Points, in no order, along strands that fork, close into loops and pass close to each other.
In the rows, 128 means zero.
Two points are linked if the straight distance between their rows is under 175. Some points are linked to none.
<507>: [151 156 115  54 151 134 144 149 113 141  66 126 104 154 113 168 107  52
 120 135 163 153 109 104 116 149 136 168 128 105 140 122 150 136 141 106
 193 149 129 121 121 135  87  82 167 170 135 124  84 136 150 169 193 102
 141 113 100 131  68 146  95  90  94 125 115 197 158 126 160  92 148 120]
<302>: [139 111  64  95 172 149 136 122  94 121  69  68 140  60  97 168 130  93
 157 185 188 139  79 123 103 165 128 144 100 153 171 141 166  98 129  76
 156  69 138 168 113  79 137 132 125 135 147 141  82 124 138  93 177 123
 148 102 113  98  96  80  99 208  86 146 129  96 122 170 170 128 109 100]
<261>: [105 112  96 104 153 178 104 108 115 110  98  52 141  77 136 131 113 129
 164 163 185 149  96 143 107 143 143  86  74 190 145 144 130  99 111 106
 107  71 165 182 139  64 169 142 142 118 151 167 151 148 114  50 146 137
 130 140 169 117 153  72 128 158 108 184 129 107 138 168 171 139  75 124]
<206>: [151 112 194 160 100 137 121 135 142  72 153 162 140 149 154  82 125 138
 126  61  98 164 172 118 178 157 139 100  95 115 143 135 139 143  97 146
 107 162 145 112 156 183  64 101  64 109 125 156 182 157  94 124  84 153
  87 186 118 105 151 117 107 101 162 132 179 117 102  85  84 164 188 140]
<852>: [131 118 111  96 123 155  84 134 112  91  61 102 147 105 142 133 124  86
 186 125 186 176 126 130 104 174 172 122 121 179 148 129 119  98 135 143
 108 102 182 172 157  91 139  99 163 112 155 182 141 146 152  90 149 134
 146 134 167 105 120  87 100 119 126 167 123 111 121 148 124 138 137 112]
<619>: [152 119 108 129 138 101 156 128 102 134 100 157 124 135 116 136 150 106
 136 127 119 140 125 117 135 144 129 156 139 121 170 126 145 141 143 116
 150 139 139 135 127 150  97 101 119 120 129 122 111 121 113 146 127 134
 141 113  88 109  93 137 103 149 140 104 133 141 132 135 111 136 165 112]
<151>: [141 151 115 118 109 146 113 138 121  97  81 151 159 110 139 151 129  77
 180 126 184 149 141 100 112 156 136 149 184 154  93 131 113 126 102 139
 129 136 147 152 172  96 134  94 153 146 146 124  80 153 151 123 163 101
 152 125 124  91 104 133 106 117 121 153 120 118 120 118 112 159 147 113]
<365>: [ 97 135 118 145  95 127  90 124 147 122 138 125 151 118 164 109 123 167
 168 142 149 111 142 161 110 105 145 124 145 164  86 124  89  96 121 164
  70 110 148 138 153  84 182 146 166 103 139 138 128 129 143  99 116 135
 142 131 180 145 159 122 158 110 150 136 109 104 108 148 110 129  96 127]
<533>: [152  73 141 125 142 166 118 137 135  90 138 104 151 104 120 131 106 126
 122 112 138 161 131 117 140 168  98 104  88 124 165 111 140 117  83 108
 119  98 133 103 135 123  98 128  90 137 117 169 132 136 121 112 119 148
 127 163 125  96 145  81 103 159 117 137 162 116  90 112 108 144 161 110]
<30>: [152  77  88 100 179 120 141 133 112 130 112  98 122  97  83 165 127 109
 101 167 121 136  91 132 111 150 109 152  86 114 211 112 168 109 137  72
 167  80 116 111  93 119 100 143 112 140 121 143  99  97 142 136 137 143
 145 113 102 112 111  79  89 205  87 106 129 124 111 145 133 102 145  93]
<803>: [139 140  84 119 137 136 112 126 128 106  75 123 171  77 121 151 135 123
 170 197 213 147 110 113 102 155 136 169 187 156  88 133 116 100 102 111
  93 106 135 168 144  51 181 153 126 109 171 109  50 154 145  83 172 110
 128 104 150 108 116  96 151 194  77 146 126  88  99 150 138 131  98 115]
<158>: [155 123 134 136 127 117  97 116 155 107 132 148 157 116 126 124 119 155
 127 151 146 136 125 125 127 122 118 149 162 128 101 121 114 117 102 121
  89 127  99 104 119  98 139 149 114 108 141 118  83 131 142 107 134 133
 117 135 164 136 137 106 161 154  84 121 132 128 108 110 113  98 112 130]
<758>: [136 182 113 110 111 161 126 139 107 104  57 143 149 113 136 152 132  47
 192 114 200 157 144  91 117 149 143 147 182 152  72 149 128 143  99 135
 160 153 159 162 177 105 124  71 154 167 146 113  71 171 136 128 192  80
 150 117 112  90  85 164 100  83 130 171 127 144 140 134 140 174 140 129]
<429>: [ 89 145 140 115 137 173 127 137 163 171 185  87 103 172 101 144  78 137
  99 125 124  91 126 130 102  90  94 103 133 106  83  92  99 134 116 123
 139  99  92  89 127  95 172 155 177 184  99 119 122 125 168 154 142 116
 161 131 142 164 174 145 137  96 113 128  89 170 133 113 157  93  80 142]
<665>: [180 124 139  87 132 119  99 152 122  88  81 146 128 159 128 138 123  71
 131 102 141 185 134 110 126 160 160 154 124 114 166 124 145 121 132 140
 148 148 145 113 139 163  65  88 149 129 145 171 130 134 146 154 144 132
 128 145 128 112  96 106  82  93 110 128 136 157 122 101  97  97 190 111]
<592>: [149  92 184 162 130 116 154 142 154 115 190 147 126 155 114 114 128 161
  59  96  53 114 155 124 169 125  85 122 103  83 149 107 141 148  94 103
 120 150  84  72 101 171  83 155  53 123 105 118 146 126 115 147  85 151
  94 157 109 131 160 125 135 154 125 100 163 135  99  75 105 107 158 147]
<156>: [122 120  95 127 192 152 168 105 116 160 123  71 129  85  85 169 125 117
 101 175 152 106  77 117 121 118  76 124  97 114 136 131 165 131 107  41
 169  94  84 126  89  86 145 153 101 169 115 102  70 121 112 102 188 114
 127 116  99 134 121 107 136 200  70 127 139 148 140 146 201 112  78 126]
<829>: [145 113  76 137 156  96 140 110  90 137  80 125 121  86 122 121 160 126
 154 165 128 133 107 144 130 151 157 139 125 160 185 148 156 112 159 113
 124 112 156 173 124 121 136 131 108  72 146 142 127 124  89  97 118 147
 121 101 134 109 114 104 122 186 142 112 132  99 139 184 132 153 124 111]
<788>: [ 85 138 156 154  98  97 139 119 153 186 209 144 119 167 131 112 132 194
  99 135  76  62 142 159 121  66  94 129 150 102  85 116  86 126 156 164
 113 132  88  89 113 133 174 166 147 142 103  97 144 100 153 171  80 125
 135 107 126 192 162 176 174 102 145  98 109 120 119 121 110  93  97 137]
<462>: [144 122  94 124 130 128 119 125 100 111  65 133 139 108 140 126 146 105
 182 128 162 159 124 127 122 165 172 136 134 165 162 144 134 115 148 143
 112 120 183 182 154 112 132 103 143  90 150 154 139 139 120 101 128 141
 140 119 144  99 103 105 102 138 150 140 123 107 128 159 120 152 144 111]
<340>: [152  95 114 102 134 102 146 149 118 128 120 141 138 144  96 161 136 102
 110 138 113 127 118 116 108 144 105 171 131 104 180  93 142 138 138 124
 167 121 122  97 123 142 102 122 145 151 117 125 100  99 158 183 125 132
 169 105  73 108  94 120  79 157 125  93 120 143 104 108  89 103 177  88]
<765>: [ 71 166 164 179  75 141 128 118 154 155 196 153 130 160 172  82 133 189
 145  87  83  77 176 164 136  69 130  92 136 138  52 138  88 121 141 181
  90 145 136 122 154 135 158 126 123 128 111 112 176 131 133 118  92 122
 116 150 150 175 167 186 167  60 194 139 109  96 139 130 113 154 116 167]
<36>: [ 72 120 132 174 175 116 182  97 111 205 173  96  81 111 111 116 163 164
  93 132  47  61 125 173 137  91  81  86 104 143 129 148 155 145 144  97
 159 123 103 140  75 139 168 169  90 124  95 104 161 109  57 122  89 123
 125  97 116 141 166 158 161 174 168 106 129 116 165 168 168 150  74 147]
<531>: [184 136 149 166  66  42  81 140 140  53  97 234 165 130 158 109 165 130
 137 119 140 161 150  90 144 151 178 168 188 114 131 151 121 147 125 180
  93 172 149 119 151 198  93 119 121  69 146 117 122 116 135 138  87 133
  95 140 129 103  95 133 119 114 134 136 154  89  87  88  61 141 192 104]
<343>: [109 119 119 111 111 148  78 134 146 119 133 105 144 129 136 130 102 128
 153 131 152 137 132 142 103 120 142 122 135 141 105 109  92  99 121 149
 104  97 132 126 149  87 159 136 181 128 132 167 123 118 169 116 133 133
 160 135 171 138 151 103 130 112 118 141 112 122 111 121 115 108 112 118]
<920>: [106 112 104 111 191 148 174 128 123 182 148  72  96 120  76 168 121 118
  81 152 106  95  93 127 112 113  82 107  87 112 159 112 166 143 125  67
 188  87  87 111  82 109 145 153 126 180  97 106 119 105 121 143 147 122
 142 112  95 135 140 119 122 175  97 111 116 168 148 138 193 109  86 120]
<433>: [148 167 185 136  76  48 101 122 164 126 153 209 114 181 162  87 145 168
  79 121  84 126 136 116 145  80 150 163 177  83  98 125  90 160 171 189
 100 209  99  95  92 204 107 132 135 105 149 109 146 112 152 184  97 118
  87 131 140 188 112 174 172  66 114 121 125 138 143  82  92  69 130 151]
<441>: [138 179 176 108 107  63 134 124 146 163 133 183  87 180 142  99 130 153
  85 133  80 128 126 122 145  89 140 166 169  86 113 122 100 164 183 172
 116 210 107 115  82 176 111 129 143 120 142  94 141 126 130 179 125 114
  90 112 135 188  95 189 180  75 121 108 106 174 167 112 123  79 110 164]
<229>: [105 131 128 160 169 143 172  97 112 163 141 110 103 110 116 118 150 152
 122 125  97  94 122 141 150 103 100  90 107 146 127 150 149 147 121  91
 139 128 117 150 103 117 146 141  86 118 110 111 143 139  59  95 132 122
 108 125 118 130 145 139 147 160 141 121 137 138 170 159 179 152  90 158]
<517>: [155 111 128 172  77  68 112 132 127  84 122 196 166 114 151 105 163 150
 151 118 136 139 150 117 140 155 155 145 168 134 141 147 113 127 131 166
  81 141 157 130 160 175 117 129 114  65 133 122 138 115 122 124  76 152
 107 132 125 104 114 124 127 139 160 125 148  68  84 116  64 167 179 104]
<227>: [165 154 120  61 139 125 114 152 109 111  54 136 107 160 128 158 116  46
 140 115 163 186 118 107 116 161 170 164 125 112 149 133 150 121 149 129
 178 148 154 128 133 144  75  71 171 141 149 156 116 140 149 159 185 114
 134 123 131 121  73 126  84  75 110 131 121 177 152 126 136  95 165 120]
<890>: [140 110 167 165 105 127 119 117 135  94 144 149 122 142 165  70 139 153
 145  81  98 162 156 136 169 157 155  92  93 136 151 144 129 130 122 144
  98 156 148 142 146 164  85 112  76  79 138 164 204 158  78  98  74 168
  86 176 143 117 151 114 127 103 170 123 167 103 127 119 103 169 163 149]
<259>: [115 146 117  89 183 199 150 122 105 123 121  41 100 137 121 164 107  88
 115 112 155 133  92  95 137 128 128  81  42 121 144 149 169 144 122  70
 174  97 127 152 125 128 112 108 127 170 112 142 157 138 105 101 191 125
 125 149 116 123 120 104 103 106  87 168 139 181 179 138 224 133 106 143]
<121>: [ 90 110 101 174  71 145 132 139 111 132 160 139 175  92 147 127 143 154
 182 118 149  92 161 151 109 126 113 109 162 163  85 132  99 121 111 175
  96 105 170 148 183 102 180 129 139 121 106 102 130 110 133 121  91 130
 168 121 107  94 142 147 130 135 202 133 118  55  88 151  82 202 142 111]
<751>: [163 121 188 163 104 138 131 135 146  65 142 188 157 129 140  99 129 131
 129  75 121 168 174 107 171 153 111 123 134 124 118 138 140 147  70 136
 118 160 142 102 160 168  70  96  47 131 119 123 127 167  99 123 110 133
  90 183 114  90 135 133 114 103 150 144 181 123  89  79  83 176 191 131]
<937>: [123  83 101 144 126 122 128 129 120 134 145 117 150  93 116 134 131 153
 140 156 126 108 126 148 116 132 100 129 129 144 143 113 131 108 116 125
 117  88 127 123 126 103 155 160 124 113 120 131 106 104 128 121 103 148
 160 112 131 108 140 105 127 185 140 107 123  88 101 141  96 139 128 103]
<688>: [120 181 135  86 111 139  99 140 142 134 102 131 107 168 137 131  95  81
 138 112 141 143 142 124 115 111 160 132 163 132  86 110  94 129 134 165
 138 162 135 124 140 117 127 102 207 153 142 145 121 138 161 151 170  99
 141 122 166 153 119 157 125  37 118 144  91 187 162 122 137 109 117 147]
<41>: [ 69 176 183 171  78 174 121 126 155 137 204 147 118 182 165  87 109 158
 140  57  86  89 188 140 143  85 130  85 139 119  43 127  86 135 125 180
 122 161 128 108 166 153 131  97 124 160  98 124 184 137 145 137  96 106
 123 166 120 156 167 187 140  31 197 149 107 124 144  97 109 162 134 168]
<49>: [179 136 201 114 145 108 120 147 169 115 162 153  96 189 121 126  98 142
  36 111  86 145 123 105 152 116 134 153 123  66 133 120 139 149 119 107
 116 194  73  71  81 177  85 144  94 123 140 119 138 137 148 171 121 132
  87 148 143 162 131 125 164 116  69  98 134 190 134  61 125  43 132 163]
<324>: [136  94 102  93 150 120 148 140 125 148 131 112 135 124  82 171 118 109
 103 159 124 119 102 124 101 132  91 159 127 107 172  86 143 128 128 101
 170  92 101  89 106 109 121 144 147 168 117 118  81  98 166 167 140 130
 167 104  90 123 111 113 101 177 100  99 111 141 110 116 120  90 140  99]
<244>: [ 86 180 143 128 133  74 194 106 122 218 140 157  73 162 114 103 163 164
 100 143  65  78 130 142 137  81 102 136 170 121 110 122 112 166 200 150
 137 179 110 135  80 150 155 146 132 143 115  71 141 124 100 168 119 104
 105  80  98 187 108 223 179 104 161 111  96 161 185 156 156 126  94 169]
<697>: [139 150 125 128 135 124 158 120 114 150 109 157 122 142 121 144 134 106
 141 124 131 125 128 106 140 124 116 147 154 122 114 129 139 157 134 110
 153 153 123 130 128 131 110  96 125 148 124  90  94 141 106 143 158 106
 136 116  95 128  96 162 121 118 140 120 124 165 154 133 139 140 138 134]
<332>: [126 146 152 154  91 119 106 124 140 114 135 175 143 144 158  92 134 136
 153  97 119 135 159 129 141 117 149 123 161 135  94 132 103 134 126 166
  98 156 142 128 150 144 116 104 128 117 130 127 145 143 131 126 114 132
 115 155 141 132 132 153 136  78 158 134 127 120 128 114  90 152 154 142]
<417>: [ 71 109 128 146 184 126 185 120 116 201 177  77  57 133  94 133 150 146
  72 126  38  69 111 156 133 106  93  75  73 123 157 128 162 151 145  91
 191 109  91 129  73 140 149 160 106 152  92 117 177 105  77 144  93 130
 137 103  99 134 171 137 139 168 149  99 120 142 170 143 178 137  83 134]
<100>: [135  82 116 173  81  94 120 131 110  98 134 151 153  97 151  98 150 159
 158 115 123 140 146 149 137 173 153 113 130 148 161 135 119 113 136 162
  83 116 172 157 165 156 127 137 106  67 122 148 168 116 105 106  51 169
 123 137 127  94 136 103 117 151 188 117 152  50  88 143  67 188 168 105]
<77>: [147  71 160 153 107  95 125 139 148 107 188 135 130 151 131 104 132 168
  80 102  61 121 144 145 150 134 125 119  89  88 173 103 127 127 117 135
 113 131  95  76 116 184  89 159  98 100 119 152 170  97 123 159  58 168
 115 142 120 132 167  99 116 151 144  93 165 108  93  84  78 106 164 119]
<62>: [121 154 133  84 192 189 176 144 111 154 127  62  63 172 104 170 103  88
  71 100 136 124  96  86 134 118 124  96  48  86 142 141 181 163 136  60
 200 126 108 140 105 157 108 105 124 183 109 116 158 145 108 136 187 117
 113 131  99 133 109 131 116  94  84 134 128 214 185 130 244 110 105 155]
<63>: [134  72  76 125 103 126 117 159  97 116 120 115 153  95 123 147 131 116
 168 126 139 126 131 143  92 168 136 134 122 145 172 114 131 102 147 165
 133  85 170 158 153 121 136 131 162 113 116 155 134  86 157 135  91 152
 198 107 109  75 113  96  68 174 168 120 111  56  82 148  74 158 169  75]
<105>: [143 132 133  93 187 193 121 121 125 105 105  72 119 132 116 154  90  91
 108 123 168 162  99 100 138 142 135  99  68 115 137 141 160 117 109  62
 140 102 117 124 110 114 104 112 120 155 132 149 130 155 131 105 194 132
 110 166 141 142 128  91 127 126  61 151 146 171 152 129 186 102 115 144]
<45>: [100  83 121 167 110 137 127 126 136 143 185 114 149 101 132 117 125 180
 135 131 111  94 139 167 120 108  91 103 116 134 109 121 113 109 109 141
 102  91 122 112 138 114 170 163 110 118 104 128 138 106 122 123  79 144
 152 130 135 123 173 122 144 158 166 107 132  73  90 141  95 147 114 116]
<869>: [108 132 177 149  94 144 121 137 141 127 180 150 123 178 146  99 113 136
 124  69  86 119 172 134 146 110 124 107 128 109 100 112 101 140 124 164
 132 152 127  99 152 167 101  93 130 146 109 137 166 130 139 162  95 131
 137 164 115 133 150 155 119  63 173 125 127 136 131  84  90 145 167 143]
<65>: [128 104 132  93 169 192  92 129 139 104 130  62 120 132 116 138  80 113
 109 126 152 165 102 119 118 136 137  91  66 128 153 119 134 102 113  93
 121  77 127 116 117  99 122 132 139 143 130 176 152 133 155 108 152 149
 128 164 165 134 157  74 122 135  83 148 129 142 133 122 152 105 114 130]
<481>: [141 203 113 133 116 144 160 126 101 122  63 176 147 116 138 145 154  69
 179 123 188 142 137  86 135 138 129 158 194 145  69 161 142 165 111 123
 160 177 154 167 168 128 107  69 125 156 142  72  66 179 101 133 193  76
 130 109  90  93  68 194 113  94 142 153 131 152 153 140 147 186 143 140]
<53>: [ 79 104 145 171 108 111 130 122 153 167 219 115 129 137 135 114 125 198
 100 133  74  68 137 178 117  78  89 109 119 107 102 118 100 107 133 146
 111 103  92  87 119 121 176 186 127 127  96 109 149  93 140 147  67 147
 149 119 141 165 185 140 170 141 157  88 123  87  99 133 102 104  94 125]
<566>: [171 161 205 121  97  88  93 141 170  98 151 190 105 187 152  95 111 138
  56 100  89 155 148 111 157 104 154 158 154  70 110 131 116 161 128 158
 119 219  85  81 103 206  70 118 118 120 148 119 147 131 147 184 113 117
  87 149 141 162 120 149 158  68  97 119 133 174 142  57  96  57 145 154]
<603>: [168 109  90  98 169 135 119 119 118 101  68 103 148  76 108 156 128 108
 131 187 190 169  85 110 116 166 134 158 124 140 159 140 149  92 120  68
 119  95 121 136 109  87 122 136 102 115 160 135  70 142 145  81 177 133
 105 124 139 123  98  77 128 202  57 133 151 117 112 147 151 100 122 112]
<319>: [115  95 104 152  83 143 125 149 106 122 145 140 168 109 135 131 136 125
 169 105 138 118 154 130 110 148 114 116 146 146 127 119 112 124 113 166
 120 105 167 141 176 127 145 110 143 130 108 133 127 106 142 142  98 132
 178 123  95  78 124 134  92 141 193 125 120  72  89 131  75 189 172  97]
<677>: [126  85 152 182  86 120 118 119 132 100 166 147 148 108 160  74 142 178
 145 100  99 135 156 154 155 152 135  91 109 148 137 136 118 116 117 151
  79 130 149 136 152 151 119 137  78  78 123 149 181 131  88  96  48 169
 101 160 137 116 157 109 135 133 182 121 165  65  96 126  85 174 155 130]
<764>: [ 82 108 116 119 207 153 184 130 121 189 172  49  55 132  81 164 125 122
  53 125  75  86  89 125 123 106  93  80  46 110 176 124 182 154 135  65
 205  88  85 131  78 132 146 157 121 182  92 118 171 105  99 140 124 127
 139 113  97 130 156 116 120 165 110 111 120 168 162 137 213 124  75 125]
<529>: [128 180 117 138 131 151 173 110  99 151  94 149 127 133 132 135 143 100
 166 117 153 120 133 100 145 113 122 126 151 143  92 154 142 167 127 112
 155 161 145 160 140 126 115  87 119 147 125  84 104 161  81 119 174  90
 121 115 100 116  92 180 121  97 152 150 128 169 178 150 168 170 124 150]
<692>: [135  54  88 134 125 131 131 142 112 122 148  98 144  83 107 140 128 140
 135 140 119 126 119 157 108 158 103 120  96 132 183 104 146 103 120 133
 133  70 146 126 127 119 131 155 129 119 113 158 127  88 135 129  84 155
 175 112 120  84 138  85  88 194 157 102 127  66  84 143  82 147 148  79]
<476>: [128 128 127 145 186 156 162 103 124 156 134  99 122 101 108 135 130 141
 111 145 130 113 108 128 147 111  89 113 105 130 121 145 152 139 109  64
 135 118  94 128  97 101 140 146  83 134 116 106 107 141  87  90 157 124
 111 137 127 138 143 119 158 176  95 124 143 149 149 140 186 121  85 153]
<354>: [136 147 119 150  77 107 100 144 129  88 110 184 176 110 146 136 142 120
 175 131 165 132 158 105 117 135 140 160 214 148  85 136 101 130 111 173
  98 140 150 138 173 120 152 116 152 119 133 104  91 128 164 134 124 115
 141 118 124  94 105 147 134 122 138 141 117  86  90 116  77 165 157 111]
<933>: [151 145  69 153 149  90 169 111  99 149  67 165 147  87 110 147 174 117
 149 176 150 115 112 112 125 154 132 185 190 143 149 153 150 136 153 103
 136 136 145 174 132 115 143 132 112  88 147  83  66 128 105 119 153 113
 128  74  94  93  76 144 134 205 113 103 126 112 129 175 140 160 135 116]
<446>: [123 180 152  93 140  70 172 115 126 203 122 156  66 176 118 110 139 139
  90 145  80 109 114 125 141  93 132 156 159 103 126 118 110 169 202 154
 136 199 108 130  74 159 130 136 145 137 136  82 141 133 108 179 134 107
  96  92 119 187  96 203 180  91 131 103  96 192 187 141 159  92  92 170]
<459>: [168 124  90 118 146 130 128 123 126  90  49 131 167  71 114 155 139 102
 159 185 220 165 104  93 121 180 139 178 168 146 120 146 138 102 114  93
 112 116 130 161 140  77 131 135 100 109 171 112  51 165 134  81 176 115
 111 109 129  99  86  91 133 197  60 143 148  98 101 142 143 131 133 106]
<437>: [147 133 171 174  79 124 110 132 150  81 154 203 167 123 147  96 133 147
 144  96 131 139 175 113 155 128 114 134 174 134  82 143 112 145  88 154
 105 156 132 104 158 156 102 104  75 125 118 100 115 152 127 126 110 125
 102 163 119 103 136 148 135  99 157 139 146 106  92  84  73 171 175 132]
<563>: [135 154 118  54 172 161 166 145 105 161  94  84  77 164 106 173 106  61
  91 124 156 138  95  94 117 136 131 136  80  92 149 125 170 155 147  79
 209 131 118 121 110 147  91  84 153 193 115 118 123 139 133 157 197 106
 130 120  84 143  81 138 102  87  87 130 120 216 179 135 214  87 127 133]
<682>: [101 173 110  85 129 133 125 134 116 173 104 106  80 179 130 128 114 103
 140 125 122 120 122 134 117 114 172 113 121 129 131 106 106 136 176 158
 148 145 147 148 125 122 132 106 197 140 140 150 159 125 129 147 154 114
 143 109 149 158 121 155 113  60 145 139  91 190 188 154 167 116 101 143]
<552>: [151 168 150  85 103 127  66 149 153  92 113 156 120 158 136 139  96  62
 117 111 145 164 147 118 114 120 149 161 188 112  88 118  96 131 108 171
 152 175 114  98 147 137 110  92 207 168 141 141  94 133 186 173 162  90
 146 131 151 134 109 146 118  42  98 140 101 179 137  83 103  93 137 130]
<331>: [113 117 112  91 139 202 109 118 101  89  80  59 153  85 140 142 113  86
 181 131 207 165 107 122 108 169 148  86  80 189 141 145 131 108 110 113
 133  78 183 189 158  79 142 101 144 141 146 177 149 156 122  63 169 127
 143 147 145  98 121  79  93 119 120 200 141 116 137 152 165 155 113 117]
<635>: [ 89 168 156 139  99  60 165 113 139 201 175 168 101 169 131 102 156 186
  96 138  60  70 136 148 128  67 100 148 174 109  93 119  89 153 200 179
 116 169 100 111  88 160 162 161 141 142 114  84 142 106 132 180  89 116
 116  94 108 202 123 218 183  93 153 107 101 129 152 132 121 112 107 153]
<818>: [109 116  76 110 182 157 150 104 104 154 111  55 130  75  96 166 124 112
 139 179 162 111  83 133 110 121 105 109  92 149 149 135 162 113 117  72
 162  68 114 155 110  77 159 153 132 149 126 123  94 113 117  93 172 121
 147 107 118 118 133  97 118 184  94 149 122 128 141 162 188 132  75 115]
<69>: [108 165  77  79 142 123 121 124 110 161  75  92  94 144 130 136 120 103
 158 150 140 125 106 145 109 120 181 128 110 156 152 116 115 122 176 143
 138 114 163 167 120  94 147 121 196 115 153 157 145 121 129 117 159 117
 141  94 170 147 122 129 114  96 140 148  90 162 180 178 174 114  89 134]
<779>: [187 137 148 121  95  75  81 151 132  64  80 197 143 143 149 128 142  88
 132 110 140 183 144 100 134 153 171 172 174 109 143 140 127 140 127 167
 124 172 139 115 145 178  79 101 149 103 151 138 114 128 149 153 124 130
 120 140 134 101  91 125 100  99 117 130 143 140 107  88  71 114 181 104]
<823>: [ 81 158 155 172  81 102 107 110 165 143 188 157 141 144 179  81 139 206
 137 118  91  86 159 169 133  66 135 121 144 132  65 143  85 105 154 183
  62 141 121 121 136 133 166 156 118  98 130 115 162 125 133 114  85 132
 101 138 168 189 164 167 185  85 164 127 117  85 123 138 108 125  98 156]
<128>: [ 93 144  70  98 163 149 118 112 108 144  80  62 116 106 127 133 125 123
 168 167 157 122  99 157 107 122 168 108  84 179 150 132 134 106 144 113
 127  86 159 185 126  77 172 145 171 111 152 153 150 126 112  76 157 124
 135 108 174 133 148  99 124 137 130 167 107 137 164 183 188 129  68 132]
<217>: [143  84  90 122 181 121 140 116 111 135 108  92 113  80  99 134 138 127
 117 164 121 137  90 143 130 146 124 126  82 141 198 138 172 105 135  76
 147  94 126 137  93 118 123 148  96 104 126 154 127 113  99  99 126 147
 122 117 131 110 135  76 119 209 108 110 143 110 130 167 150 124 118 108]
<703>: [105 138  82 124 150 144 113 110 129 135 103  91 154  79 117 134 129 155
 165 192 182 119 104 153 105 122 126 139 138 167  96 126 118 100 106 108
  84  87 136 159 131  46 202 175 146 108 159 118  83 145 128  72 160 122
 131 105 168 130 152  96 160 174  97 153 111 104 121 169 156 121  60 125]
<766>: [136  63 141 175 106  99 131 126 133 105 182 132 144 103 132  89 146 185
 103 119  74 121 145 158 161 146 107 101  95 120 164 121 136 113 113 128
  95 121 116 104 123 160 113 168  66  77 109 146 161 104  93 113  46 176
 103 140 127 118 171 101 129 173 163  96 172  66  83 120  84 151 153 125]
<191>: [ 85 151 140 164  65 102  73 124 171 124 171 146 156 135 194  92 131 191
 149 119 123 102 151 171 118  77 160 126 149 144  64 134  70  89 131 199
  50 130 143 129 163 107 182 150 162 100 138 135 155 123 161 107  98 128
 120 143 188 176 166 140 174  70 156 140 118  88  97 138  98 116 100 135]
<600>: [124 110 161 144  80 119  93 135 163 119 203 153 153 152 133 131 112 160
 101 115 112 102 146 129 115  93  99 137 161  98  81  99  88 127  99 166
 117 122  86  61 139 129 143 141 155 156 101 120 110 102 189 167 105 120
 158 136 128 147 159 137 137 103 125 112 118 121  88  73  74  88 138 115]
<390>: [138 106 126  86 138 168  73 140 147  99 117  86 140 128 120 143  89 103
 132 128 162 164 115 127 103 148 137 115 107 132 144 107 117  93 113 121
 122  85 130 109 136  98 126 126 173 142 135 184 129 120 179 125 150 137
 147 157 162 129 145  84 110 121  86 142 116 134 112 110 117  96 133 116]
<113>: [164 121 205 154 138 119 147 131 163 114 180 161 104 178 124 104 115 170
  46  95  55 122 148 116 180 123 109 127 107  72 130 134 147 150 109  98
 107 188  72  76  79 183  81 156  45 105 128 109 164 141 114 146 100 147
  66 160 127 157 155 136 162 139  99  97 156 150 122  64 120  80 141 177]

How many points has the smallest loop of links through each point below? Write none if it is on no loop.
<41>: 26
<229>: 7
<788>: none

A fork is a point with three links, a tip a point with one. Leave the first point through the second and follow the links. Name the first fork or tip that comes.
<529>; <697>: <552>
<692>; <937>: <677>
<69>; <128>: <354>
<244>; <635>: <121>
